Each row is a point on a tangle of strands that fork and nearly touch. The rows are in no order.
Points whose rows are less than 84.9 apart are linked; no others are. Some points are linked to none.
Q893: |  18 |  13 |  19 |   4 |  19 |   1 | -11 | -39 |  57 |  -8 | -16 |  -6 | -50 | -20 | -10 |   6 | -13 |  18 |  21 |   5 | -43 |
Q194: | -14 |  29 |  31 | -17 |   6 |  12 |   7 | -54 |  38 | -41 |  15 |  32 | -28 |  16 | -12 |  10 | -14 |  -3 |  40 |  -1 | -15 |
Q18: | -17 | -25 |  -8 |   8 | -40 |  46 | -21 | -28 |  32 |   5 |  14 |  22 |  -1 | -10 |  -9 |  -4 | -25 |  17 | -11 | -36 |  35 |
Q255: | -19 |   4 | -25 |  -4 |  24 |  43 | -20 |  24 |  21 |   6 |  14 |   0 | -20 |  -2 | -25 | -22 |  -8 |  10 | -27 | -23 | -11 |
Q731: |  31 |  38 |  -3 | -14 |  20 |  -7 |   2 | -11 |  -5 |  -1 | -39 |  10 | -23 |   4 |  10 |  17 |  53 |   6 |  30 |  -4 |  -8 |
Q192: | -12 |  28 |  21 |  42 |  10 |  11 |  -7 | -24 |  53 |  11 | -37 | -25 |  -2 |  -1 |  36 |  26 |  26 |  25 |   4 |  23 | -45 |
Q103: |   7 |   9 |  33 |  33 | -42 |  13 | -22 |  -8 |  40 |  25 | -31 |  16 | -28 |  36 |  18 | -35 |  -3 | -30 |  22 | -17 |  -1 |
Q206: |  -7 | -23 |   2 |  -8 | -12 |  39 | -28 |  -2 | -11 | -15 | -42 |  40 |  -5 | -20 | -30 |  -4 | -22 |  -8 |   9 | -15 |  26 |
Q250: | -27 | -10 | -28 |  -8 |   4 |  22 | -25 |  30 | -50 |   9 |   5 |  -8 |  35 |   1 |   9 |   0 | -17 |  29 | -29 |   4 |  19 |
Q866: |  30 |  16 | -14 |  -1 |  25 | -31 |  22 |  32 | -44 |  -5 |  28 |   8 |   9 |  -7 | -31 | -23 |  -2 | -23 |  11 |  26 | -21 |
Q535: | -11 | -27 | -30 | -13 | -39 | -37 |   7 | -18 | -22 | -24 |  32 |   6 |  -3 |   5 | -26 | -14 |  -7 | -19 |  26 | -21 | -17 |
Q575: | -21 |  24 |  14 | -26 |  32 |  -4 |  15 |  13 |   8 |   1 | -10 |   5 | -44 |  30 | -31 |  16 | -28 | -31 |  14 |  21 | -18 |
Q217: | -15 | -10 | -23 |  -8 |  40 |   4 | -23 |   5 |  17 | -24 |  -5 |  46 |  -4 | -33 | -53 |  13 |  -6 | -10 |  20 | -29 |   8 |
Q680: |   6 | -24 | -28 |  37 |  31 | -12 |  -9 |  -3 | -40 | -12 |   5 |  -7 |  33 |  -6 |  52 |   5 |   7 |  19 | -43 |  10 |  32 |
Q834: |  11 |  17 |  22 | -13 |  39 | -13 |  15 |  29 |  -8 | -16 | -21 |  -2 | -30 |  16 | -27 |  24 |  -5 | -25 |  -8 |  30 | -38 |
Q571: | -15 |  -3 |  24 |   9 |   6 |  38 | -21 | -39 |  22 |  48 |   9 |   8 | -52 |  23 |  -1 |  23 |  18 |   8 |  29 |  13 |  23 |
Q534: |   4 |   6 |   2 |  -7 |   7 | -39 |  -5 |  20 |  12 | -21 | -52 | -16 | -14 |  -2 | -10 |  25 |  -3 | -22 | -63 |  18 |   6 |
Q729: |  -4 |  12 |  -2 |  12 |  34 |  40 | -10 |  13 |  29 |  11 |  25 |   4 | -20 | -28 | -33 | -29 |   8 |   3 |   8 | -16 | -24 |
Q814: |   4 |  55 |  -8 | -29 | -19 |  -5 |  10 |  -2 | -27 | -19 | -14 |  25 |  14 |  17 |  16 |  42 |  24 |  11 |   2 |   6 |  31 |
Q849: | -15 |  -5 | -19 |   9 | -40 | -20 |  -4 | -27 |  20 | -17 |  34 | -19 |   2 |   2 |  25 | -32 | -25 |  42 |  -4 | -41 | -18 |
Q620: |  -4 | -40 |   7 |  25 |   3 |   7 |  36 | -34 | -29 |  -6 |  28 | -28 | -32 |   8 |  11 | -21 | -14 | -14 |  11 | -13 | -18 |
Q894: |   3 | -10 |  18 | -25 |  -5 |   4 |   3 |  26 |   6 |  -5 |  40 |  -8 |  16 |   6 | -15 | -24 | -17 |   4 |  -4 |  -8 | -45 |
Q329: | -12 |  40 | -25 |   9 | -10 |   6 |  10 |   8 |  25 |  25 |  10 | -15 |  -2 |  18 |  26 |  -2 |   3 |   6 |  -6 | -18 |   5 |
Q789: |  -1 |  -7 |  -9 |  21 | -34 |  26 | -41 | -18 |  17 |  25 | -51 | -18 | -34 |  -4 |  -6 | -22 |  18 |   2 |  10 | -19 | -27 |
Q508: |   6 |  52 |  -9 |  -8 |  12 | -47 |  16 |  25 |  25 |  -9 |  34 |  16 |  -9 |   9 |  -9 |   0 |  28 | -17 |  30 | -18 | -21 |
Q660: | -17 |   7 |  13 |  41 | -17 |  32 |  -8 |   4 |  53 |  44 | -23 |  -8 | -18 |  31 |  29 | -24 |  14 | -23 |  17 | -20 |  14 |
Q177: | -11 | -36 | -20 | -10 | -32 |  24 | -24 | -16 |   2 |  -8 | -21 |  22 |  15 | -21 | -12 |   0 | -19 |   8 |  -4 | -24 |  49 |
Q22: |   3 | -25 | -17 |  47 |   9 |  22 |  21 | -35 | -48 | -14 |  28 |   2 | -33 |  -6 | -18 | -36 |  -9 | -23 |   9 |  -4 | -16 |
Q811: |   4 | -22 |  -8 |  23 | -25 |  17 | -11 |  10 |  46 |  62 | -15 | -13 | -28 |  16 |  25 | -18 |  -1 | -19 |  -9 | -25 |  29 |
Q805: |  12 |  34 |  -5 | -17 |   2 |   4 |  26 |  15 | -13 | -15 |   8 |  12 |  -6 | -42 | -32 |  12 | -53 |  12 | -22 |  18 |  28 |
Q254: |   3 |  42 | -48 |  -5 |  -9 |  11 |   7 |  10 |  -7 |  -6 |  -1 |  12 | -39 |   6 | -27 | -19 |  20 |  -7 |  22 | -16 |  -8 |
Q551: |   2 |  14 | -27 |  26 | -13 |   8 |   1 | -16 | -70 | -24 | -49 | -18 |  32 | -17 |  38 |  -9 |  -7 |  17 |  -5 |  28 |  -6 |
Q230: |  16 | -27 | -26 |  24 |  37 | -22 |   1 | -15 | -18 | -23 |  21 |  15 |  33 | -65 | -10 | -25 | -17 |  -1 |   0 |  19 | -16 |
Q681: |  25 | -26 |  -3 |  -2 |  22 |  -9 |  29 | -10 | -20 | -17 | -17 | -31 |  21 | -17 |  19 | -25 | -11 |  -4 |  -9 |  28 | -23 |
Q588: |   1 |  47 | -45 |  16 | -30 | -20 |   6 |  -1 |  11 |  19 |  -1 | -19 |  21 |  10 |  41 |  15 |  35 |  23 | -30 |  -2 |   6 |
Q932: | -13 | -42 |  10 | -28 |  -5 |  25 |  -6 |  21 | -26 |   4 |  30 | -15 |  25 |   9 |  -7 | -27 | -20 |  12 | -18 |  -6 | -34 |
Q190: | -11 |  44 |   2 |  -2 |   2 |  35 |   0 | -27 |  -9 |  -9 | -24 |  31 |  11 |   6 |   5 |  53 |  18 |  19 |  16 |  -3 |  12 |
Q984: | -13 |  12 |  -3 | -16 |  40 | -17 | -17 |  -7 |   9 | -19 |   6 |  53 | -11 | -26 | -47 |  48 |  -5 |   3 |  24 |  -2 |   2 |
Q40: |   1 |   5 |  -5 |  12 |  -7 | -15 |  45 | -24 | -34 |  -9 |  43 | -26 | -14 |  15 |  29 | -18 |  -3 |   5 |  13 |   3 | -28 |
Q274: |  28 |   4 |  -5 | -16 | -24 | -17 |  14 | -11 | -18 |  10 |  49 | -13 |   6 |  16 |  19 | -15 |  27 |  21 |  22 |   7 | -23 |
Q851: |  20 | -44 |  21 | -32 | -16 |  -3 |   1 |   4 | -20 |  13 |   5 |  14 |  -7 |  -1 | -37 | -22 | -20 | -33 |  20 |   9 |  44 |
Q698: |  18 | -17 |  32 | -11 | -12 | -41 | -30 |   2 | -31 | -31 | -14 | -19 |  32 |  -4 |  17 |  25 |  38 |  -6 | -39 |  15 |  41 |
Q352: |  17 |  -3 |  21 |  -2 |  20 |  -8 | -34 |  34 | -27 | -36 |   1 |  16 |   7 | -14 | -46 |  11 |   6 |  -3 | -30 |  23 | -42 |
Q467: | -35 | -17 | -31 |  29 | -30 |   5 |  29 | -33 | -26 |  24 |   2 | -33 |  11 |   9 |  46 |  -5 |   2 |   3 |  11 |  -2 |   1 |
Q857: | -38 |   5 | -16 | -17 |  -3 | -20 |   1 |  35 |  17 |  20 | -32 |  -1 |  30 |  36 |  20 |  62 |  19 |   1 |  -8 |  -4 |  -2 |
Q227: |  35 |  16 |  23 | -36 | -20 | -43 |  25 |  11 | -34 | -22 |  18 |  11 |  20 |  -2 | -10 |  28 |  -2 |   7 |  11 |  24 |  23 |
Q153: |  19 | -42 | -31 |   4 |  37 | -49 | -24 |  19 | -22 | -12 |  18 |   0 |  24 | -48 | -24 |   1 | -10 |  -1 | -23 |  15 |  -3 |
Q841: |  39 | -12 |  17 |  10 |  19 | -46 |  32 |  -4 | -14 | -32 |   7 | -22 |  13 | -24 |  13 |  -8 | -12 | -16 | -13 |  38 |  10 |
Q452: | -24 | -18 |  10 |  -4 | -29 |   0 |  11 |  -5 |  52 |  14 | -20 | -23 |  -2 |   1 |  19 | -26 | -41 |  -7 |  -1 | -29 |   4 |
Q803: |   0 |  -4 | -24 |   9 | -16 | -31 |  51 | -35 | -32 |  10 |  13 | -30 |   2 |  13 |  52 |  19 |   7 |  14 |   8 |   1 |  -5 |
Q431: |  34 |  16 |  13 |   0 |  17 | -41 |  -2 |  33 |  -9 |   9 |   3 | -11 |  -8 |  -2 |   5 |  13 |  35 |   6 | -26 |  19 |  24 |
Q447: | -24 |  38 |  -5 |  23 | -28 |  -9 | -13 |  15 |  17 |  13 |   1 | -12 |   6 |  16 |  22 |  46 |  37 |  13 | -61 |   4 |  14 |
Q693: |   7 |   9 | -14 | -21 |  29 |  -3 |   9 |  -5 |  15 |   2 | -24 |  19 |  -7 |  29 |   6 |   4 |  50 | -26 |  44 | -32 |  11 |
Q856: |  29 | -10 |   3 | -12 | -23 | -15 |  -2 | -17 | -13 |   6 |  15 | -14 |  27 |  -3 |  23 |  12 |  24 |  39 | -20 |  11 | -13 |
Q712: |  -3 | -43 | -36 |  -8 |  15 | -15 |  19 |   2 |  -6 |  19 | -23 | -24 |  -6 |  -4 |   6 | -32 | -19 | -19 |  -6 | -13 |  32 |
Q401: |  17 | -13 |  36 | -24 |   8 | -25 |   6 |  35 |  16 |   1 |  34 | -26 |  12 |  13 |  -1 |   4 |   7 |   8 | -13 |   4 | -39 |
Q428: | -12 |  60 | -26 |   1 | -19 |   5 |  13 |  -8 |  14 |  -4 |  -4 |   5 | -21 |  24 |  10 | -20 |   4 |   8 |  24 | -30 | -18 |
Q521: |  -6 |   7 |   7 |  15 | -12 |  16 | -22 | -39 |  32 |  12 |   3 |  38 | -52 |  42 | -14 |  15 |  10 | -23 |  32 | -10 |  17 |
Q722: | -26 | -24 | -12 |  46 | -51 |  25 |  13 | -36 | -20 |  20 |   3 | -34 |  -3 |  -3 |  19 | -20 | -15 |   4 |   7 |  11 |   5 |
Q47: |  11 | -35 |  -8 | -12 |  40 | -17 |  -1 |  20 | -11 |   0 |   4 |  20 |  14 | -17 | -17 | -35 |  18 | -23 |  33 |  -4 |  15 |
Q101: |  -5 | -11 | -38 |  -1 | -23 | -45 |   2 | -22 |   8 | -23 |  34 | -13 |   4 |  -6 |  -6 | -17 | -15 |  20 |  14 | -15 | -33 |
Q154: | -49 | -23 |  24 |  11 | -33 |  23 |  -9 |  -5 |  49 |   4 | -40 |   4 |   7 |   6 |   8 |   3 | -32 | -16 |  -8 | -21 |  -3 |
Q336: | -32 | -12 | -28 |   0 |   1 |  30 | -20 |  23 | -37 |  26 | -23 | -14 |  28 |  15 |   7 | -13 |  15 |  13 |  -6 |  -9 |   3 |
Q661: |  20 |  20 |  20 | -43 | -14 | -24 |   0 |   5 | -20 | -11 |   7 |  27 |  10 |   2 |  -6 |  52 |   7 |  20 |   5 |  -9 |  36 |
Q760: |  -3 | -13 | -48 |   7 |  19 | -39 |  12 |  -8 | -37 |   2 |  43 |  15 |  -6 | -39 | -32 |   5 | -22 |  -5 |  21 | -10 |  29 |
Q786: |  -3 | -10 | -18 |  39 |   0 |   1 |  11 | -13 | -52 | -27 | -11 | -11 |  52 | -12 |  50 |   5 | -13 |  25 | -17 |  28 |  24 |
Q518: | -20 |  10 |  37 |   5 | -11 |  39 |   5 | -20 |  32 |  39 |   5 |  -2 |  -2 |  15 |  14 |  26 |  15 |  16 |  21 |   5 |  13 |
Q53: |  21 |  20 |  12 |   3 |  -1 | -12 |  15 |  19 | -37 |  14 | -22 | -23 |  20 | -23 |  30 |   6 | -24 |  11 | -22 |  36 |  38 |
Q683: |  25 | -14 |  -6 |   3 |  11 | -38 | -26 |  37 |  -7 | -25 |  -1 |   0 |  10 | -29 | -39 |   3 |   5 | -12 | -46 |  16 | -32 |
Q39: | -51 |  -2 | -21 |  17 | -21 |  40 | -14 |  20 | -13 |  34 | -29 |  -8 |  21 |  21 |   4 |   9 |  31 |  -6 |  18 | -10 |  15 |
Q960: |  31 |  -2 |  21 | -16 |  20 |  11 |  19 |  28 | -32 | -21 | -20 | -19 |  30 |   7 |   1 | -26 |  -5 |  -9 | -20 |  32 | -38 |
Q793: | -38 | -14 |  -7 |  10 |  14 |  -9 | -12 |  15 |   5 |  26 | -65 |  -6 |  17 |  13 |  22 |  66 |  25 |  10 | -12 |  11 |   6 |
Q425: |  -1 |   8 |  10 | -21 |  28 |  30 |  11 |  22 | -36 | -27 |  -4 |  10 |  27 |  19 |   0 | -27 |  -9 | -15 |  -2 |  -2 |  -2 |
Q958: |   3 |   6 |   7 |   2 | -11 |  28 | -27 | -31 |  30 |  14 | -45 | -21 | -46 | -21 | -17 |  -9 |  -8 |  14 |   7 |  -2 | -28 |
Q795: |   4 |  35 | -14 | -11 |   7 | -33 |  34 |  19 |  24 | -17 | -59 |   4 | -10 |  18 |   6 |  21 |  -7 | -28 | -31 |  -4 |  10 |
Q279: | -72 |  13 |  -5 |   8 | -16 |  25 | -22 |   1 |  18 |  11 | -16 |   4 |  -2 |  48 |   6 |  16 |  -3 |   5 |  12 | -28 | -34 |
Q608: |   8 |   3 |  19 |  -5 |  31 |  13 |   7 |  31 |  34 |  -9 |  39 |   0 |  10 | -35 | -29 | -24 | -18 |  -3 | -10 |  -4 | -42 |
Q260: | -16 |  -6 | -25 | -25 | -13 |  18 |  24 |   4 | -39 | -21 |   7 |  21 |  10 |  19 | -22 | -24 | -24 | -27 |   3 |  -7 |  22 |
Q287: | -19 | -25 |  -5 | -23 |  -2 |  24 | -38 |  13 |   1 |  32 |   4 |  -9 | -35 |  -4 | -29 |   0 |   1 |  23 | -26 | -21 |  -7 |
Q299: | -10 | -38 |  20 | -29 |  26 |  15 | -24 |   3 |  18 |  11 |   5 |   7 | -22 |   9 | -28 |  19 |   0 |  14 |   7 |  -5 | -32 |
Q991: | -18 | -22 |  10 | -22 | -29 |   8 |   6 |   1 |   1 |  41 |  59 | -29 |  11 |  18 |  19 |   3 |  -6 |  26 |  -1 | -16 |  15 |
Q919: | -13 | -56 |   4 | -16 |  -9 |  43 | -24 |   4 | -37 |  15 |  33 |   0 |  18 |  18 | -21 | -18 |  -4 |   7 |  -8 | -10 |   4 |
Q881: |  21 |  -3 |  21 | -13 | -30 |  -6 |  -5 | -22 |  38 |  13 |   2 | -29 |  10 | -23 |  34 |   1 |   7 |  46 |   3 | -10 |  -6 |
Q577: |  -6 |  40 |  11 |   4 | -32 |  13 |  -8 |  -5 |   2 |  32 | -19 | -24 | -18 | -12 |   7 |  48 |  -2 |  45 | -12 |  16 | -20 |
Q999: |  18 |  21 | -17 | -19 |  12 | -41 |   7 |  31 | -13 |  -5 |  35 |  20 |   6 |   2 | -28 |  -9 |  30 | -26 |  22 |   1 | -38 |
Q496: | -30 |  14 |  -5 | -10 |  30 | -11 |  12 |  15 |  30 |  -9 |  -7 |  14 | -51 |  -2 | -42 |  -3 | -38 | -28 |  10 |  -6 | -23 |
Q987: |  12 |  22 |  29 |   6 |  40 |  13 |  -1 | -15 |  37 | -24 |  -2 |   6 | -20 | -16 | -13 |  11 | -17 |  17 | -20 |  31 | -38 |
Q339: |  25 |  -1 |  14 |  -5 |  -5 | -54 |  26 |   1 | -17 | -42 |  38 |   1 |  26 |  -6 |   0 |  14 |  -3 | -13 | -13 |  25 |  15 |
Q997: |  30 |  17 |  29 |   5 |  17 |  17 |  -5 |  20 | -30 |  -4 | -51 | -23 |  28 |  -2 |  29 | -10 |  30 |   4 | -19 |  40 | -27 |
Q867: |  -1 |  -7 |  28 |  -4 | -28 | -42 |  -8 |  17 |  -9 |   6 | -34 | -29 |  43 |  14 |  36 |  33 |  36 | -19 | -39 |  24 |  12 |
Q770: | -14 |  29 |  14 | -20 |  17 |  13 |  29 |  22 |   9 | -14 |  -6 |  17 |  -5 |  -5 | -19 |  34 | -47 |  -5 | -41 |   9 |  20 |
Q113: |   3 | -15 |  19 |   1 | -49 | -10 | -10 | -21 |  27 |   7 |  48 | -20 | -22 |  -7 |   3 | -39 | -26 |  17 |   9 | -20 |  -8 |
Q499: |  35 |  14 |  15 | -10 |  12 |  -5 |  18 |   1 |  25 | -13 |  24 |  15 |  11 | -17 |  -5 |   4 |  12 |  12 |  11 | -10 |   6 |
Q251: |  13 |  23 |  29 |  18 |  33 |  19 |   0 |  16 |   2 |  11 | -55 | -13 |  26 |   1 |  37 |  11 |  37 |  -4 |  -1 |  29 |  -7 |
Q769: | -13 |   0 |  13 |  30 |  28 |   6 | -35 |  21 |  -6 |   3 | -60 |  -4 |  26 |  -1 |  30 |  45 |  34 |   6 | -24 |  35 |  12 |
Q382: |   9 | -38 |  -8 |  29 | -67 |  24 | -14 | -31 |  -4 |  -7 | -38 |  30 |  25 |  10 |   6 | -19 | -16 | -26 |   1 |  -9 |   5 |
Q257: | -16 |  15 | -10 |   0 |  25 | -32 | -28 | -10 |  41 |   0 |   3 |   1 | -44 |  32 |   3 |  25 |   6 |  29 |   3 |  -9 | -26 |
Q663: |  -4 |   6 | -23 |  12 |  16 |  -5 |  23 |  -6 | -35 | -14 |  36 |   8 |   3 | -44 | -25 |  -6 | -53 |  -5 |   7 |  13 |  41 |
Q446: |  -9 |  14 |  33 |  -9 |  -2 |  49 |   2 | -14 |   1 |   1 | -21 |  10 |   4 |   4 |   4 |  11 |   0 |   9 |  18 |   4 |  10 |
Q950: |  -3 | -16 |   1 | -29 |  -1 | -11 |   9 |  14 |  20 |  11 | -24 | -11 |  -2 |   1 |   4 | -16 |  -7 | -15 |  -2 | -14 |   2 |
Q618: |   4 |  37 |  -1 |   4 |  46 | -10 |  -9 |  10 |   9 |  -7 |  29 |  38 | -24 | -35 | -47 |  42 |   4 |   8 |  -5 |  20 |   4 |
Q46: |  -3 |  -8 | -20 |   0 |  15 |  30 |  36 | -14 |   6 |  -7 |  53 |   1 |  35 |  -8 |  21 | -29 |  -4 |  18 |  -9 | -11 |  16 |
Q448: |  13 |  26 |  42 |   8 | -13 |   3 |  -1 | -21 |  52 |   4 | -18 | -22 |   2 | -14 |  47 |   9 |  10 |  36 |   5 |   3 | -35 |
Q846: | -41 |  27 |  27 |  44 | -10 |  33 |  -6 | -36 |  41 |  30 | -20 | -21 |  -5 |  17 |  29 |  15 |  21 |  13 |  45 |  12 | -17 |
Q434: |  12 | -20 | -18 |  19 |  32 | -27 |  35 | -17 |   5 |  -7 |  28 |   7 |  20 | -57 | -16 | -30 | -16 | -25 |  18 |  11 |  -4 |
Q246: |   8 |   4 |  -7 | -38 |  22 | -19 |  41 |  23 |  22 | -12 | -27 |   7 |   5 |   5 |  -4 |   6 | -21 | -31 |   3 | -12 |  10 |
Q744: |  17 | -28 |  14 | -28 |  15 |  -5 |   4 |  26 | -34 |   8 |  33 |  22 |   9 |   2 | -35 | -26 |   3 | -34 |  42 |  -5 |  26 |
Q533: |  13 | -33 |  47 | -31 |  -1 |   9 |  -3 |  -5 |   6 |  13 |  -6 |  22 | -26 |  -4 | -25 |  15 |   3 | -15 |  22 |  -3 |  43 |
Q105: |  17 |  -5 | -15 | -39 |  39 |  -3 |   3 |  12 |   8 |   6 | -13 |  23 |  21 |  15 |  27 |   1 |  49 |  -5 |  27 | -28 |  27 |
Q871: | -13 | -30 |  -3 |  41 | -70 |  44 |  -9 | -41 | -16 |  10 | -15 |  -7 |  28 |  -3 |  11 | -15 | -14 |   5 |   7 |   6 |  13 |
Q564: |  -1 |   3 | -26 |   2 |  17 |  10 |   7 |  13 |  14 |  -1 |  41 |   3 |  37 | -19 |  19 |  -1 | -10 |  34 | -42 | -14 |  50 |
Q418: |   4 | -19 |   8 |   5 | -33 |  33 | -21 | -10 |  -6 | -16 | -42 |  31 | -14 |  23 | -22 |  -9 | -12 | -40 |   9 |  -4 |   6 |
Q119: |  20 | -15 | -27 |   6 |  13 |  -2 |   5 | -13 | -60 |  -1 | -28 | -26 |  -5 | -21 |  27 | -23 | -10 |   8 |  13 |  23 |   7 |
Q487: |  34 |  31 |  11 |   8 |  58 |  -3 | -13 |   5 |  12 |  -8 |  10 |  25 | -26 | -15 | -24 |  31 |  35 |   4 |  -7 |  23 |   6 |
Q240: | -16 |   4 |  20 | -31 | -18 |   0 |  15 |  17 |  11 |  30 |  28 | -18 |  27 |   7 |   9 |  38 | -23 |  37 | -31 |  -3 |  25 |
Q915: | -66 |  -7 |  13 |  19 | -59 |  20 | -25 |   3 |  27 |   1 | -23 |  11 |  -9 |  38 |  -1 |   4 | -31 | -16 |  -1 | -29 | -16 |
Q541: |  -8 |  17 |  49 |   0 |  16 |   9 | -10 | -19 |  31 | -28 |  18 |   1 |   0 |  19 |   3 |  29 |  -5 |  25 | -11 |  18 | -68 |
Q460: |  28 |   5 |  36 | -15 |  31 | -16 | -10 |  23 | -21 | -37 | -28 |  17 |  -6 |  14 | -18 |  27 |  13 | -19 | -22 |  24 | -22 |
Q122: |  -7 | -37 | -25 |   3 | -11 | -48 |  21 | -29 | -31 |  -8 |  40 |  11 | -21 | -19 | -32 |   0 | -26 | -29 |  33 | -12 |  -1 |
Q758: |   3 |  -7 |  16 |  38 | -56 |   3 | -29 | -13 |  14 |   8 | -33 |  -4 | -33 |  23 |  20 | -41 |   4 |  -6 |  22 | -20 | -22 |
Q878: |   5 |  -3 | -42 |   8 | -14 |  20 |  -7 |  -2 | -15 |  -5 |  14 |  19 | -10 |   8 | -16 | -34 |   7 | -20 |  19 | -24 |  25 |
Q796: | -51 |  -8 |  -2 |  13 | -24 |  46 | -15 |  -1 |  12 |  24 | -17 |  14 |  22 |  53 |  18 |  14 |  33 | -14 |  25 | -27 |   6 |
Q19: |  13 |  -3 | -26 |  17 |  16 |   3 |  30 |  -2 | -52 |   7 |  32 |  -2 |  -9 |  -7 | -24 | -46 |  -6 | -25 |  19 |  16 | -12 |
Q178: |  -3 |  -7 |   3 | -25 | -12 | -37 |   3 |  30 |  13 |   6 | -15 | -11 |  23 |  31 |  24 |  42 |  17 |   1 | -34 |  -4 |   0 |
Q763: |  29 |  46 | -10 |  19 |  15 |   0 |  -4 |  -3 |   6 |   0 | -60 |  -6 |  -4 |  13 |  34 |  20 |  52 |  -7 |   3 |  15 | -12 |
Q768: |   3 | -43 | -17 |   8 |   8 |   0 |  10 | -17 | -41 |  22 | -22 | -17 | -14 |  -6 |  16 | -36 | -14 | -17 |  19 |   8 |  28 |
Q710: |  -6 | -14 | -32 | -17 |  26 |   7 | -27 |  38 | -65 |  11 |  14 | -23 |   5 |  -9 |  -8 | -16 | -25 |  17 | -31 |   6 |  11 |
Q147: |  -7 | -41 | -18 |  -3 |   0 |  10 | -12 |   6 | -65 |   5 |  36 |  -4 |  -9 |  -4 | -27 | -17 | -35 |  11 |   3 |   6 |  20 |
Q874: |  12 | -17 | -23 |   6 |  25 | -13 |  -8 |  11 |  -8 | -23 |  31 |  -1 |  50 |  -8 |  29 |   1 |  10 |  16 | -61 |  -1 |  48 |
Q312: |  -8 |  29 |  38 | -11 |   8 |   5 |   3 | -25 |  22 | -27 |   3 |  12 | -16 |  40 |   2 |  10 |  -3 |   3 |  28 |   4 | -42 |
Q170: |  25 |  21 |  25 | -15 |  -7 | -46 |   8 |  38 |   9 |   4 |  32 | -12 | -18 |   3 | -11 |  16 |   0 |  -3 | -25 |  25 | -18 |
Q37: | -19 | -15 |   2 | -21 |  15 | -23 | -33 |  -4 |  27 |  -9 |   5 |  12 | -22 |  13 | -14 |  21 |  19 |  15 |  11 | -23 | -45 |
Q412: |  43 |  -4 |  25 |   6 | -12 | -32 | -21 |  -7 | -17 | -30 | -20 |  -3 |  31 | -25 |  32 |   6 |  35 |  12 | -24 |  30 |  43 |
Q193: |  -5 |   1 |  -6 |  11 |   1 |  64 |   1 | -10 |  11 |  14 |  25 |  -1 |  28 |  -1 |  12 | -52 |  -3 |   3 |  -5 | -10 |  18 |
Q245: |  22 |  -6 | -13 |  17 |   4 |  -2 |  17 | -16 |  23 |  -1 |  40 |   1 |   3 | -45 | -24 | -69 | -14 | -25 |  35 |  -6 | -15 |
Q600: | -17 |  12 |  -7 | -13 | -24 |  -9 |  13 |  10 |  20 |  49 |  39 | -36 |  -7 |  23 |  31 | -19 |  -9 |  18 |  -5 | -21 |  19 |
Q951: |  12 | -15 | -27 | -12 |  27 | -15 | -13 |  16 |  -1 | -14 | -15 |  26 |  17 | -49 | -37 | -15 |  11 | -13 |  24 | -13 |   2 |
Q864: |  47 |  22 |  25 |  10 |  48 | -20 |  -5 |  21 |  -4 |  -7 |  -7 |  10 | -16 | -24 |  -2 |  13 |  49 | -10 | -16 |  26 |  23 |
Q980: |  15 |  -1 |  19 |  14 | -38 |  21 |  -3 |  -4 |  20 |   8 |  25 |  -1 | -39 |   0 | -17 | -39 | -18 |  -9 |   6 | -13 |   2 |
Q335: | -13 |  39 |   6 |   0 |   1 |  15 |   7 | -33 |  36 | -26 |   5 |  40 | -37 |  12 | -19 |   5 |  -2 | -13 |  38 | -22 |  18 |
Q159: | -17 |  19 |  17 | -22 | -10 |  -6 |  28 |  23 |  20 |   4 |   4 |  -6 |  23 |   2 |   3 |  44 | -41 |  10 | -54 |   0 |  22 |
Q492: |  35 | -16 |   4 |  34 | -25 |   5 |  -7 |  -8 |  25 |   8 |  32 |   3 | -24 | -12 | -22 | -63 |  -2 | -28 |  28 |  -4 |   4 |

A fork is a point with three links. Follow the links from the first point to the second and name the forks in between, in order.
Q987 / Q814: Q518
Q620 / Q194: Q40 > Q518
Q37 / Q744: Q894
Q793 / Q159: Q251 > Q960 > Q329

Follow the links from the first point to the second, and from the first to the third. Name the last point that the two ways share.
Q257 / Q851 / Q336: Q894
Q521 / Q329 / Q336: Q681
Q487 / Q795 / Q37: Q894
Q768 / Q105 / Q541: Q681
Q857 / Q588 / Q452: Q960
Q874 / Q894 / Q178: Q119
Q518 / Q698 / Q329: Q960
Q103 / Q803 / Q661: Q518
Q19 / Q789 / Q251: Q518
